A landscape with many valleys, sampled at points; each row gives a point and its height.
A ball rolls from a point to the lowest of its 2 nearest points, and stops where none of them is lower. Distance is the straight distance between rows; heights are no part of it.
sok: [-10.7   0.0  10.2  38.6 -33.6  14.8  26.6 -17.9   0.6  18.7  41.5   4.5
 -20.1 -19.4 -24.7 -29.2  19.5  14.0  23.9 -13.5   0.1  -5.3  12.0 -13.7
   9.1 -12.3  29.6 -13.9  -8.1]  (h 3.33)
nali: [ 29.5  22.7  17.5   5.6   4.1 -44.7 -32.7  -6.9  -7.1 -26.2 -12.6 -11.1
   7.4 -13.1  20.5  36.6 -17.4 -32.0 -36.4  -4.2  -2.5  -2.7 -30.9   4.6
   6.6  -3.7 -50.8 -36.3  17.6]  (h 6.98)
tiz: [ -6.2  18.1  15.0  19.3 -41.1   0.9   5.7   2.3  15.4  -8.0  55.2 -23.3
 -31.3   2.4 -20.0 -12.9  14.0  25.3  12.7   1.4  11.1  14.3  40.3 -34.4
  12.6 -27.4  15.2 -12.0 -24.0]  (h 1.87)
Melub: [ -1.4   8.2 -26.9  22.9  20.4  37.0   5.4  23.8  16.1  -5.0  -1.5   4.4
 -13.5   3.3 -18.4 -55.2 -11.7  21.7  -4.9 -21.9  -5.5   0.4  25.1   2.8
 -10.6  -3.3  17.0   2.7 -12.5]  (h 7.31)
vuzur: [ -4.5  10.5   4.5  28.6 -38.8   0.5 -14.5 -25.7  12.7  -3.7  19.2 -24.1
   0.8 -10.5  10.0 -24.6   6.4  -1.4  -4.1 -16.5 -29.7   8.4  -8.2 -28.2
 -21.5 -45.1  -9.5   4.1   0.1]  (h 4.42)
nole: [ 20.5 -36.5 -12.7 -16.2  11.4  -7.6  10.8  -6.7  -4.3 -35.5  -1.6   6.9
  18.4 -12.8  -5.3  12.3 -11.5 -16.5   0.4  11.1  39.9 -43.2   1.9  42.7
  16.9  26.6 -42.4   2.3  25.8]  (h 1.26)
fuda: [-23.3   8.8  34.6  16.2 -28.7  -9.3  -4.0  15.7  -5.7 -12.3  14.6 -33.2
 -12.3   6.2   0.1  10.2  -4.4  26.2   9.6  13.6  -8.4  14.3 -25.3 -23.0
  -9.8 -44.7   6.6  -4.7  -7.8]  (h 5.82)
Tutiv: [  5.9  -2.6   1.8  19.9  31.4  13.4  11.1   6.6  -5.6  19.2 -11.6  34.7
  16.0 -24.4   0.6 -11.0   7.7 -25.8  15.5  29.1 -12.7 -54.5   9.2  15.3
  11.0  21.3  37.2  12.9  17.7]  (h 7.10)
guza: [ 24.4  12.8  -5.0  18.8  33.3   3.4   0.5   0.1 -25.2   9.8 -25.7  23.4
  14.7 -29.0  12.7   7.8   0.5 -37.9   4.3  22.8   7.1 -51.1 -14.3  11.0
   4.7  16.9  14.1   2.4  22.3]  (h 6.78)
Favem: [ 23.4  17.6 -21.1 -20.3 -18.9  10.1  -0.2  -2.6 -10.5 -15.2 -15.3 -15.6
  12.3  21.2  11.8  21.9 -15.9 -25.5  -9.1   9.9  34.1 -24.5  -8.1  26.5
   0.4  28.5 -20.4  16.2   6.0]  (h 5.62)
mub: [ -4.2  -0.7  -2.2  22.3 -30.3  17.9  12.9 -20.7  15.2   7.8  22.2 -10.8
  -8.0  -1.8 -11.7 -29.9   5.7   6.9   5.4 -24.9 -23.6   0.3  -4.5 -17.5
 -12.0 -23.2  13.1  -3.2  -5.5]  (h 3.92)
vol: [ 15.3 -23.3  -6.4 -32.1  30.7 -26.4  -1.1  -6.0  -6.3  -5.8   4.7  22.2
  17.1 -28.0   6.0  -2.6  -4.9 -14.8  -6.5   6.5  11.6 -15.6  22.1   9.2
  14.2   8.5 -34.2  -6.1  19.2]  (h 4.57)
radi: [ -0.6 -15.3 -17.6 -14.4  23.0  -1.4  -9.2 -23.7   5.7   1.7 -15.1   9.0
  25.5  -9.0   5.9  -9.5 -15.1 -31.7   0.2 -27.8   0.7   2.6 -13.8  11.7
  -2.2  19.7 -20.6   7.3   3.0]  (h 4.81)
Vuf: [ 31.2 -26.9  20.7   3.8  24.3 -18.7  -6.1  -2.9 -12.5 -37.9   5.5  -5.9
  12.2   5.4  17.3  29.3 -11.6   2.2  -6.1  -2.9  47.0 -13.9 -21.0  15.7
  12.3  10.8 -12.4  14.1  27.1]  (h 4.80)
Tas: [ 10.4  -3.4  19.7   3.0  19.8  -9.3 -14.6   3.4 -18.2  -9.3  -5.9  -0.5
  16.1  16.4  18.6  31.4 -13.1  13.0  -0.5   8.5  30.6   3.6 -20.5  -5.7
  -1.3   3.0   5.0  23.4   8.0]  (h 5.58)
zas: [ 17.0 -14.4 -18.6  -5.6   0.0 -15.7  -9.2 -39.8  -7.3  -7.5   3.5  -4.7
  19.8   4.6   8.1  13.9 -14.4 -40.2   0.3 -24.0   8.0 -11.1 -17.6  20.7
   3.0  24.9 -39.6 -10.6  10.9]  (h 5.39)
deva: [ -4.0  18.0  19.3  27.0 -20.4 -10.1 -30.6 -25.9  -5.2 -14.3   5.7 -24.7
   9.2 -24.6  12.9  -3.7   1.7 -17.0 -16.9  -3.5 -31.4  11.9 -21.0 -22.3
 -18.1 -21.9 -10.0   9.1  -7.4]  (h 4.91)
vavu: [ 13.1 -17.1  -4.4 -36.9 -11.6 -19.0  16.6  -2.1  -0.8  -7.4   3.2   9.0
  11.5  29.7   1.2  37.5  -5.4  14.5   2.4   3.6  31.6 -11.1  24.1  21.9
  13.0  19.5 -15.7   1.1   5.5]  (h 4.40)
Mez: [-13.4  -8.7  25.7  27.7  10.7  28.2  24.2  27.1  18.7  31.3  13.0  13.4
 -48.4  -2.5 -22.9 -35.9  14.4  21.0  22.6  12.5  -4.4 -26.2  39.0  33.2
   6.3  24.7  51.3  -4.9 -16.1]  (h 5.89)
kosi: [  1.1  -7.5  -7.3  -4.8 -28.0  -5.1  -2.9 -43.3  11.0  21.0   4.3  -7.6
   7.2  13.1   3.5  24.2  12.5 -11.9  -3.1 -28.4 -44.9  10.9 -37.9 -11.7
 -28.5  -9.0  -9.1   5.7  -5.0]  (h 2.97)
Dibu: [ -4.9 -20.9  12.6  22.7  27.0  10.1  14.1   2.1  -5.9  24.9  -3.5  21.7
  -9.9  23.1   0.0  12.5   2.2   7.2  17.4  13.9  20.0 -21.0  -4.2  21.4
  16.2  26.3  42.8  21.3  11.7]  (h 7.02)
zufa: [-24.3 -20.3 -15.0 -28.7  17.0  12.3   9.5  -3.9  21.3  18.6 -23.3  24.4
  22.3 -23.5  -1.3 -31.0  -7.0 -20.9  16.1 -23.7 -26.9   7.9   9.6   2.3
 -27.2  -1.1  -6.5  -2.8 -20.8]  (h 6.21)
fivo: [  1.2  19.4 -12.2   0.0   5.6   6.6 -34.0  -8.0  -3.9 -14.0 -22.3 -19.8
   9.4  -5.3  12.0 -23.1 -14.4 -22.7 -10.2  -9.7   6.3  11.2  -5.6 -16.1
 -13.3  -1.3 -19.7  18.3  -4.7]  (h 8.05)
lole: [  0.7   8.6  13.0  18.4 -10.7   2.2   6.0   9.3  -9.0   9.8   3.3 -12.7
   5.2 -11.3   3.6 -17.4   8.4  28.6   1.2  22.3   2.7   4.8   8.4 -24.0
  -4.6 -23.5  22.7   1.9   1.2]  (h 6.65)
Pag: [ 16.6  -2.2 -20.0 -20.3 -13.3   9.8  13.7  -0.1  -7.8  12.4 -10.5   5.3
  16.7  25.9   1.6  20.3  -9.2  -6.8  -4.0  -0.1  23.5 -26.9   4.6  31.8
  -4.5  25.3  -2.2  15.3   7.3]  (h 5.15)
lito: [ 29.9  14.7   4.9  20.8  28.0 -26.8 -16.3   6.8 -21.0  -6.2 -23.2   4.3
  24.3 -44.4  28.1   5.4 -13.4 -31.4 -27.5   1.0   6.0 -13.2 -32.9   0.7
  -8.6  -6.3 -17.5 -26.1  31.9]  (h 5.57)
Nukag: [-21.3  10.3 -21.6  11.7  27.9  36.7  10.4  15.0  23.4  -5.3  -6.7  32.4
 -19.2 -23.2 -30.6 -46.1   8.1 -16.9  -1.1   2.1 -17.5 -14.5  26.3  20.3
  11.6  36.6  29.9  11.5 -10.4]  (h 6.72)
kek: [-21.7   8.6  31.4  29.1 -11.7   3.3   5.0  13.8   2.8  -2.5  20.3 -27.6
   2.8  -4.8  14.8 -25.7 -11.7  34.5  20.6  12.9  -2.2   4.4 -10.2 -27.3
 -17.7 -45.6  20.5  -0.2  -2.9]  (h 6.23)
Vafil: [ 33.9 -43.5  14.8   6.7  10.9 -20.7  -6.6 -13.1 -11.2 -50.7   2.5  -8.7
  21.4 -15.5  17.1  14.6 -14.3 -11.0  -0.3  11.9  38.0 -38.8 -24.3  42.9
  -2.0  15.6 -32.0  -0.3  14.5]  (h 3.49)
Porir: [-22.6 -16.2   9.3 -42.0   3.2  -8.8  24.9   9.8  -5.2  -0.3  10.8  16.1
   0.1  35.2  -1.1  55.2  -2.7  24.6  11.9   9.1  17.6  19.6 -10.7  -1.8
  20.1  -2.7  -0.4  -9.7   5.2]  (h 2.72)
Pagud: [ -7.8 -22.7  30.0  -0.6  17.2   0.3   0.6  13.7 -13.4   6.7  -2.5   1.5
  19.0   3.6  20.6  16.4   2.1  31.6  10.0  12.1  11.3  10.5 -20.6  -9.2
  -7.9  -9.2  30.4  17.0   2.5]  (h 6.15)
kenim: [ -0.4  12.5 -21.4   5.3  19.9  17.6  -0.7  31.6  15.2  -2.5 -20.0   1.7
  -0.8 -18.5  -6.1 -63.9  -0.7   4.8  -4.2  -5.5  -6.2   4.7  17.1 -11.8
  -5.7 -20.5   3.7   1.7  -0.5]  (h 7.43)
nozef: [  2.7  17.0  -7.2 -16.0 -42.7 -24.9 -20.7   1.6  15.3  -7.1 -15.6 -17.3
 -11.6  33.1  11.8  38.3   6.0   7.5 -15.1  -8.7 -48.0   7.5 -34.7 -16.1
 -10.2 -39.3 -26.7  -6.0   5.1]  (h 3.76)
Gif: [ -2.1  18.8 -26.9 -19.7   4.3  14.6  14.7  29.6   6.8   9.9 -20.6  16.9
  12.5 -23.6  -8.3 -39.1   2.1  -9.4  -3.0  17.6 -12.0 -11.8  38.7   2.4
   1.0  -5.8  -1.2  -0.7 -10.7]  (h 7.08)
Raliz: [  2.0  -3.7  11.7  15.5  -9.0  22.9   9.1  -7.1   3.8  27.5   8.4  -5.7
  -1.1   1.6 -13.0 -21.3  14.1   8.0  23.1  16.6  -1.6 -17.7  21.4   8.4
  -6.9  16.5  35.6  20.3  -9.9]  (h 6.48)
dasul: [-14.6  -1.0  12.5  -8.8   2.3  -9.0  13.6  13.6 -16.8   2.0   1.4  -0.8
  -5.2  26.6  16.1  52.6   1.2  27.8   8.1  14.7   5.6  23.8 -37.1  -8.5
   1.7 -21.0   8.9 -19.8   6.9]  (h 3.74)
Fifu: [ -1.8  21.3  -8.7 -19.7 -12.7  -7.5  13.8  18.6   6.6   2.9  -9.6  10.9
 -11.5   0.4 -12.5   1.5   3.9  13.8 -11.7  -0.1 -17.4  25.9  15.9 -26.6
  14.0 -44.4 -13.6 -24.6  -1.4]  (h 5.07)
vuviz: [ -1.7  -4.6   2.4  -0.5 -11.7  -4.7  15.1  -1.0  -9.8   6.3   7.0 -26.7
  -8.6  43.6  15.4  46.8  16.0  26.5  12.8  16.5   8.8  14.8 -20.0  -9.0
   3.5 -12.5  20.8  -3.7   6.4]  (h 4.14)
baze: [-13.7   2.0 -25.5 -30.0  32.5   6.2   2.5  23.3  22.2   7.9 -22.7  19.4
  23.3 -32.6   0.5 -43.9  -1.8 -17.4   8.2  -2.1 -14.0 -11.2  32.0   8.2
 -12.0  12.6 -19.9   0.2 -13.2]  (h 6.66)
bulaz: [  5.0  -6.0   7.8  34.9   8.2  20.3  12.8  -2.4 -17.4  15.3  -5.5  -3.8
  -6.8  32.3   4.1  22.4   5.8  12.3   7.7   6.8  28.7  -6.6 -25.4  13.0
  18.1  27.8  49.3  20.7  13.7]  (h 7.27)
Fovo: [  1.8 -17.5  -4.7 -26.1  -9.0  -3.7  -3.6 -25.5  11.1  14.1  25.7   1.9
   6.5  25.6  -4.6  20.8   1.5  -8.3  -9.3 -32.1 -28.1  26.6  -9.6  -4.0
  -8.0  14.1  -9.7  12.8  -6.8]  (h 3.71)
Nif: [-20.2 -17.3  25.6 -10.4   3.1   7.7  10.8  24.3 -15.9 -12.3   2.6  -1.4
  10.1  26.6  24.6  43.2  -0.7  33.9  20.1  40.7  53.2  -2.7   2.7  28.7
 -11.0  14.8  24.3  13.8 -10.5]  (h 3.77)
rupe: [ 21.5   7.7   9.9  15.5  28.0 -25.8 -31.8   3.2 -17.8  -7.3 -21.9   7.2
  14.6 -43.4  27.0 -15.7  -4.6 -23.7 -17.3  -4.6  -6.0   7.9 -13.4 -20.9
 -11.1 -14.3 -24.5  -5.7  14.4]  (h 4.84)
zufov: [ -3.7  29.3  -0.2   5.3 -20.9   4.7  -8.9  30.8  -4.5 -20.7 -30.3  -2.4
   6.5 -31.9   6.7 -37.8  -5.8  -7.2 -18.1   4.6  -7.9   1.0   6.2 -22.1
   0.4 -45.1 -24.9 -15.1   8.1]  (h 5.98)
rap: [ -8.3  23.3  26.3  17.0 -27.8 -11.1  -5.7  -5.2 -13.4 -12.6  -7.2 -29.6
   8.1 -16.9   6.3   5.7  -4.2   6.8 -16.0   9.5 -15.6   1.3 -35.8 -27.0
 -14.5 -25.9   0.8   4.3  -5.0]  (h 5.34)
Genap: [ 11.9   6.8  17.5  -2.0   2.1 -30.1 -28.3 -11.6 -10.7 -35.7 -13.5 -24.7
  19.7 -29.8  17.2  33.5 -29.8 -28.8 -27.8  -1.6  14.7 -15.4 -16.3  20.8
  -6.3  17.6 -55.1 -19.0  12.5]  (h 7.33)
Zuf: [ -5.3  -8.6   2.8  14.5  10.8  12.7  21.3   5.9   0.1  32.0  10.3  33.0
 -38.3   2.4 -39.6 -22.1  24.0  12.2   1.5  -8.9 -10.3   8.7  31.4   9.2
  20.4  27.8  30.6 -16.8 -10.0]  (h 5.30)
Veba: [ -7.2  18.7  -2.2  22.4 -10.0  24.1   5.2  13.2  -4.1  -9.6   8.9 -25.0
 -25.6  26.3  -2.4  -7.3  -8.6  30.8   8.4   6.4  30.4  17.8  -8.2 -15.7
  15.3 -15.5  29.9   7.9   3.8]  (h 7.66)
Fega: [ -1.3 -10.3   0.0  -1.7  27.2   8.6  11.5  -9.5  -1.6  22.1   6.4  27.2
 -12.7   8.0 -24.5  -4.4   9.7  -4.3  -7.2  -6.7   9.7   5.4  26.4  11.1
  18.3  43.6  10.6   9.4   1.0]  (h 4.89)
dode: [  3.3   2.9   0.0  39.4  -7.1  12.8  25.9  -5.1 -12.7  17.7  23.1  26.4
 -14.0 -16.4 -22.4 -41.7  27.8  16.1   3.6  -1.3  -4.0   3.5  16.3 -12.6
  12.9 -22.8  28.1 -10.0   2.2]  (h 3.91)
Lin: [ 26.8  24.3   1.2  17.4  16.3  -5.0  -2.3   3.2 -32.3   2.6 -26.5  17.2
  18.6 -42.3  10.4   6.7  -4.1 -27.8 -17.8  10.2  -5.0 -31.0 -26.6   7.5
  -1.2  -8.3  -5.1 -18.5  12.7]  (h 6.19)
vedu: [ 10.8  10.7  -0.6  -3.5  -4.1  -8.0 -39.4 -32.1 -15.7 -12.6  -2.0 -23.0
  22.4 -12.0  10.0  14.8  -9.7 -28.8 -15.6  16.9  15.8 -10.0  10.6   6.7
  -2.1  32.0 -24.0  13.0  -3.3]  (h 6.50)
Goti: [  9.9 -25.8 -11.1 -27.8   1.1 -12.3   7.6  -7.0   3.0 -24.8  10.8  13.4
  12.9   1.8 -14.3  21.2   0.4  -6.9   0.0  20.5  35.8 -33.8  30.9  36.5
  25.3  36.0 -29.0  15.3  11.2]  (h 3.12)
suv: [  2.0   0.6 -12.0  33.6  -7.7   9.7  20.2  11.7   7.9   5.1  35.1  25.7
 -24.9 -11.4 -17.7 -37.3  13.3  26.7  -6.0 -22.5   0.1   7.7  33.4 -25.1
  19.2 -37.1  16.0 -30.0  -0.8]  (h 4.45)
tevip: [-17.2  -3.4   6.9 -13.3  -8.3 -11.7 -13.7 -13.8   9.8  -0.6 -36.9  -5.2
  35.6 -19.2  23.5  -7.7 -12.8 -28.5  -6.3 -19.3 -41.8   7.3 -30.5  -6.1
 -41.4  -8.0 -29.9  -1.5  -7.3]  (h 5.33)
penum: [  5.7   7.1  16.6  -5.4   1.3  -7.5 -24.2  -4.9 -21.4 -35.5 -10.4 -14.7
  23.5 -19.8  11.4  27.9 -27.3 -22.5 -13.6  11.1  29.9 -21.8 -10.8  17.0
  -9.4  16.0 -27.9  11.7   4.7]  (h 6.93)
Busat: [ -0.6  -6.9  -4.6  16.9  29.7  24.2  24.4   9.3  -7.9  28.5  -8.1  38.0
  -8.9  -3.2 -13.0 -23.1   9.8   7.8  14.8  15.0  -3.9 -28.1  10.3  21.2
  13.7  15.2  40.6  11.5  15.6]  (h 6.64)
lun: [-16.5  -5.6  26.8  11.0  24.5  -3.7  -0.1  14.3 -11.5  -2.1  13.3 -15.4
 -13.4   7.6   0.8  11.8   9.8  29.7  17.1  16.7  11.9  39.2 -13.8 -29.8
   2.4 -17.5  30.6  15.7  -3.8]  (h 6.63)
lati: [ 36.3   0.3  -2.4  -7.5   4.3 -52.5 -43.1 -12.6  11.5 -25.8   5.4  -5.7
   0.0   2.4  21.1  39.6 -13.7 -27.6 -23.4 -16.4  -5.0  -2.0 -20.1  -2.1
   7.5  -7.9 -57.0 -30.6  23.3]  (h 6.58)
mafo: [-17.0  -7.4  31.1  35.7 -28.0  -1.5  20.9   4.6  10.5   6.1  51.6 -10.1
 -31.6 -15.0 -17.1 -22.9  24.4  23.1  19.8  -8.4   1.7   7.9  19.5 -22.2
  10.1 -10.5  33.8  -8.7 -22.4]  (h 2.74)
pavi: [ -8.4   9.2  -8.0 -40.5 -27.0   7.0  19.5  10.1   6.7   5.3  -2.0  15.4
  -6.7   4.8 -21.6  -7.5   0.3  13.3  -4.6  -3.4 -22.4  22.7  16.9 -13.1
  -5.5 -18.3  -7.2 -21.9 -17.9]  (h 4.67)
nakof: [ 16.5  13.1   0.3 -17.5   4.5 -39.1 -17.5   3.5 -15.5  -6.2 -11.2   4.4
  -7.3   3.9   7.1  42.0  -6.1   2.6 -12.9  -1.3 -10.5  15.9 -25.1 -31.2
  14.3 -27.8 -28.1  -7.8  10.2]  (h 7.56)
mak: [ -1.3  15.8   1.7   1.1  18.5 -23.5 -37.6  -8.4 -15.7 -22.3 -22.8  -8.4
  24.3 -40.6  22.0 -19.8 -15.0 -46.6 -10.2  -5.7   2.8   6.0  -8.1  -8.5
 -11.8  13.6 -34.6  -0.4   3.8]  (h 4.07)
tid: [ -2.0  23.3 -16.1 -12.6 -15.3   5.8  -7.1  25.1   1.5  -5.6 -11.8   1.7
  -4.0 -14.5  -4.6 -34.8   4.6  19.4 -11.5  17.3  -9.1  14.1  39.7 -27.3
  10.2 -46.1 -21.1 -15.7  -4.7]  (h 5.51)
Vam: [  6.6   0.5 -12.7  21.0 -37.7 -18.1   1.1 -31.9   5.5  15.5  16.4 -19.1
 -15.1  14.3   1.2  34.3  23.4   5.8  -7.2 -17.1 -33.5  13.5 -43.5 -23.8
 -13.7 -22.0   4.8   3.2   2.2]  (h 2.20)
gimar: [  8.1  12.3  21.3   4.7   1.6 -29.9 -29.6   3.5  -9.7 -11.1  -4.6  -5.6
 -13.7  -1.1  10.7  37.5  12.6   6.7 -10.5   9.4 -14.5  22.7 -21.1 -46.0
  15.8 -39.0 -10.9   3.7   2.2]  (h 7.29)
kaza: [-12.2  -3.0 -26.4   8.0  48.3  26.0  -4.9  18.9  18.7  -3.2  -6.6  21.5
 -20.1   4.5 -32.1 -32.1 -13.5  -3.3  -6.1 -15.3   6.9   0.6  27.1  21.7
  -6.2  52.6  23.9  18.6 -14.0]  (h 6.97)
Rof: [-12.5  -5.7 -13.5  -3.5  25.7  23.9   4.3  34.2  23.1  -3.2 -10.0   9.2
 -19.0  16.5 -25.3 -48.8  -9.3  12.7 -11.2 -15.6  -3.2   6.1  33.7   7.1
 -23.5  20.7  17.9   3.9 -18.7]  (h 7.15)
mef: [ 13.4  -6.0 -18.1 -28.0   6.8 -39.6 -34.6 -19.6  13.9 -18.9  -0.5   0.8
   2.1   9.1   7.3  27.6 -15.1 -33.4 -15.8 -26.4  -6.5  15.4 -10.6 -13.5
  14.7 -12.7 -56.3 -16.1  16.6]  (h 6.18)
bov: [ -4.0  -5.8  -2.5 -16.6 -21.1   4.9  -0.6   0.0  15.2   9.4 -29.8  -6.8
  16.5   5.5  24.0  -4.6 -14.6  -0.2  -5.8 -20.0 -32.1  -1.6 -30.9  -5.4
 -26.9 -19.8 -17.7  -0.5   7.1]  (h 4.85)
Zuniz: [-13.5  -2.1 -10.2 -38.2  -4.7  11.6  15.5  13.7   5.3  -4.9   8.2   9.9
 -20.4  39.8  -7.6  29.2  -6.9  22.6  -0.1 -11.2   1.5  37.6 -13.5  -1.1
   0.5  -5.5   4.4  -6.1  -9.4]  (h 1.62)
nale: [  0.5  21.6  -7.8   7.8 -12.9  17.1 -22.2   4.3  -3.1 -17.0  -2.4 -26.6
 -13.3  17.9  -4.5  -7.7 -12.5   5.1 -10.5  -6.4   4.8  22.6  -6.9 -20.4
   6.3 -14.6  -0.5  19.2  -5.0]  (h 7.86)
Vepi: [-10.8   8.1  11.7  10.9 -56.9  -9.1  11.7 -14.1  12.6   2.7  40.1 -35.5
 -16.7   9.1 -11.7  14.6  17.0  17.3  17.3   3.9  -7.4  12.3  11.7 -26.6
  -3.3 -30.4  14.9 -16.8 -16.8]  (h 2.47)
rotu: [ -7.2  10.9  11.2  30.8   3.4  30.8   3.0   5.5  -7.5   0.4   5.0 -13.9
 -22.8  26.7  -6.1  -0.8  -0.2  24.6   7.4  13.7  40.1  10.7 -14.6   9.4
  13.4  17.1  45.6  26.1   7.0]  (h 7.48)
Sitak: [ -5.3  13.8 -31.3  -2.1  26.8 -19.4 -26.2 -20.3 -17.5 -19.8  -9.5   2.7
  17.3 -27.4  21.4 -31.6 -10.6 -53.2  -2.3  -0.7  19.3   6.4   5.9  -5.3
   8.5  34.9 -39.7  -6.6   0.4]  (h 3.16)
Zefo: [-15.7   8.5   0.7   3.8   6.5  42.0  -5.8   3.1  16.9   9.6  -6.3  13.0
 -11.3 -24.1 -26.7 -49.2  10.3 -19.2  12.7   6.1 -23.3 -24.9  35.6  30.1
  -1.6  34.1  38.1  21.9 -25.0]  (h 6.49)
fogat: [ 11.4   9.7  -0.6  13.0 -10.6   5.5   7.0 -14.3 -12.9  14.7  -3.4  -0.9
   5.9  -4.5  -6.0 -11.5  14.5   4.5   5.5  10.7   5.6  -4.9  16.2  -5.1
   7.4   4.4  14.7   9.6  -5.7]  (h 6.77)
Faf: [ -3.3  -2.9   1.0   5.8 -46.0 -12.6  15.4  -1.9   8.9   6.9  15.5 -42.6
  -6.8  36.5  11.1  40.9  24.7  23.2  13.9  14.3 -16.0  -0.5  -7.4 -17.8
  -3.6 -30.4   8.7 -16.7 -19.3]  (h 3.34)
mene: [  2.9   2.9 -14.5 -29.2 -30.0   6.8  11.1 -12.6   9.2  14.3   7.2  -4.4
  -5.7  14.3 -21.7   7.9   6.5  -2.5  -7.6 -17.7 -24.8  28.9   6.5  -7.4
  -3.2  -8.6 -11.8   0.1 -15.7]  (h 4.26)
tiso: [  3.0  -0.4 -35.2 -20.5  42.7  -7.7  14.6   8.0  -7.2   1.9  -5.0  37.7
   6.2 -16.3 -16.6 -14.0  -0.8 -19.3  -4.4   5.5   9.9  -8.9  32.3  11.0
  22.3  20.6 -17.0   6.8  14.8]  (h 3.31)
tanu: [-16.9  -4.7  15.9  32.6  -7.9  25.5  39.6  14.3   6.3  24.7  19.8  17.1
 -40.7   0.6 -36.0 -34.6  16.6  22.6  20.7  -4.5  -0.8 -13.8  18.6  23.6
  21.6   8.8  43.6 -31.7 -12.6]  (h 5.63)
Mav: [  9.7 -35.3   8.0 -12.5  -2.3   7.4  12.2 -23.0   8.2  35.3   4.5   4.4
  11.5  29.4   3.7  19.3   6.5   7.7  19.3 -13.0   5.8  -7.0  -2.0  26.3
  -8.4  26.0  24.8  16.5  -5.1]  (h 5.90)
pem: [-25.3  -7.7  15.7 -19.5   0.9  33.6  26.9  26.1  12.5   3.0  18.3 -17.3
 -24.1  53.0   2.2   1.8   8.5  48.5  16.7  -3.9   6.2  29.3  -1.2  24.5
 -12.3  -3.9  27.3 -19.0 -24.7]  (h 1.59)
Fumot: [  6.3 -25.5  -9.4  -8.7  41.6 -12.5   6.4  -0.5 -13.1   4.8  13.7  36.5
  -2.5  -5.0 -23.3  -3.7   3.0  -0.4  -3.8   7.8  28.7  -8.1  23.5  16.8
  28.2  36.8   1.0  14.2  14.0]  (h 4.30)
tafu: [ -2.5 -16.8  12.2  17.1  -4.1  33.1   8.1   6.8  26.0  23.2   1.0   7.9
 -14.9  -5.4 -14.0 -30.1   5.8   2.9  28.4   0.5 -13.4 -30.1  21.8  34.8
  -4.0  25.3  46.3  17.8 -13.9]  (h 6.20)
rugam: [-21.0  -4.2  20.2 -20.0  -0.4  27.9  13.8  31.9   3.3   3.2   5.5  -6.4
 -14.9  38.1  13.7  16.9   7.1  44.7  20.1  30.7  25.8  10.0   5.6  25.7
  -2.6  -0.6  31.4  -0.1  -9.6]  (h 2.61)
zep: [-16.3  -7.3   5.6 -14.9   7.0  24.3  25.7  24.0  13.4   2.8   9.4   4.6
 -29.7  24.4 -14.4  -3.4  -8.9  37.4  11.6 -14.0  -3.8  35.0  -6.8   4.7
  -2.8   2.5  30.5 -11.0 -14.4]  (h 0.67)
Dud: [-24.6 -10.1   5.7 -26.0  -2.8  -4.5  -7.5 -11.9  10.6  13.9 -19.1  13.7
  32.0 -35.7   7.4 -20.4  -6.9 -23.7  12.3  -9.9 -40.3  -0.7  -2.4   2.1
 -32.1   0.5 -18.1  -2.8 -15.1]  (h 5.83)
goz: [ 15.7  13.9  -2.6  10.1 -36.0 -26.6 -23.0 -21.2  10.9   3.6   5.4 -40.8
  -8.6  25.0  16.9  54.0  19.4   9.4 -14.4  -8.4 -37.5   1.6 -30.9 -14.8
 -18.2 -22.3  -7.6   6.1   1.8]  (h 2.99)
dizar: [  3.2   4.2  -9.0 -23.8 -39.0 -15.3  -4.4   4.7  21.0   6.2 -25.4 -10.6
   8.4  11.4  22.3  23.3  -5.8  -5.6 -22.7 -10.3 -42.4   2.4 -16.1 -14.4
 -21.3 -26.2 -29.4 -21.0   6.5]  (h 4.36)
Nez: [ 15.1 -30.4 -14.5 -34.8  16.3 -39.2 -20.4 -25.5   1.7 -21.2  10.1   2.1
  17.0 -11.0   0.1  -0.1  -6.7 -23.6  -6.6  -7.2  -1.2  10.2  11.7   5.3
  14.1   6.7 -61.2 -10.4  11.4]  (h 5.55)
Pona: [  2.7 -12.6 -16.8 -11.1 -11.5  14.1  22.3 -11.3   8.1  33.9   0.2  14.7
   1.9  40.7  -1.3  20.0  -0.1   7.9   6.4  -4.2  12.1 -10.5   7.6  29.7
  -0.3  29.3  13.4   9.7   4.7]  (h 5.56)
vori: [-10.5   3.4  24.7   4.6  15.4 -20.5  -8.1   5.5 -22.1   3.6   7.4  -0.1
  -8.3  -5.0 -11.1  32.0  12.9  18.1   2.9  12.9   0.5  29.9  -6.1 -43.2
  10.7 -17.0   6.4   3.7  -4.9]  (h 6.96)
rado: [ -2.2  23.5 -29.9 -23.0 -14.8  13.0 -14.9  -5.8  -5.3 -11.6 -10.1 -23.0
  20.4  -1.4   1.0   2.8 -13.6 -30.8 -14.7  14.1  21.8 -13.5  26.5  14.2
  -4.6  32.8 -22.3  22.8  -6.5]  (h 6.07)
Kon: [-10.8   4.2 -42.6  -1.4  39.4   6.7 -16.7 -22.1   2.9   0.4 -13.8  14.0
  16.4 -23.2  10.2 -39.6   2.1 -48.9  11.7 -19.4  -6.1   0.2   4.7   7.2
   5.4  33.0 -21.6  -3.1   8.1]  (h 4.10)

For each start below, name the point where the ball stops.
guza => Sitak
Fifu => Vam
Mez => tiso
tevip => Vam
Genap => Pag
gimar => nole
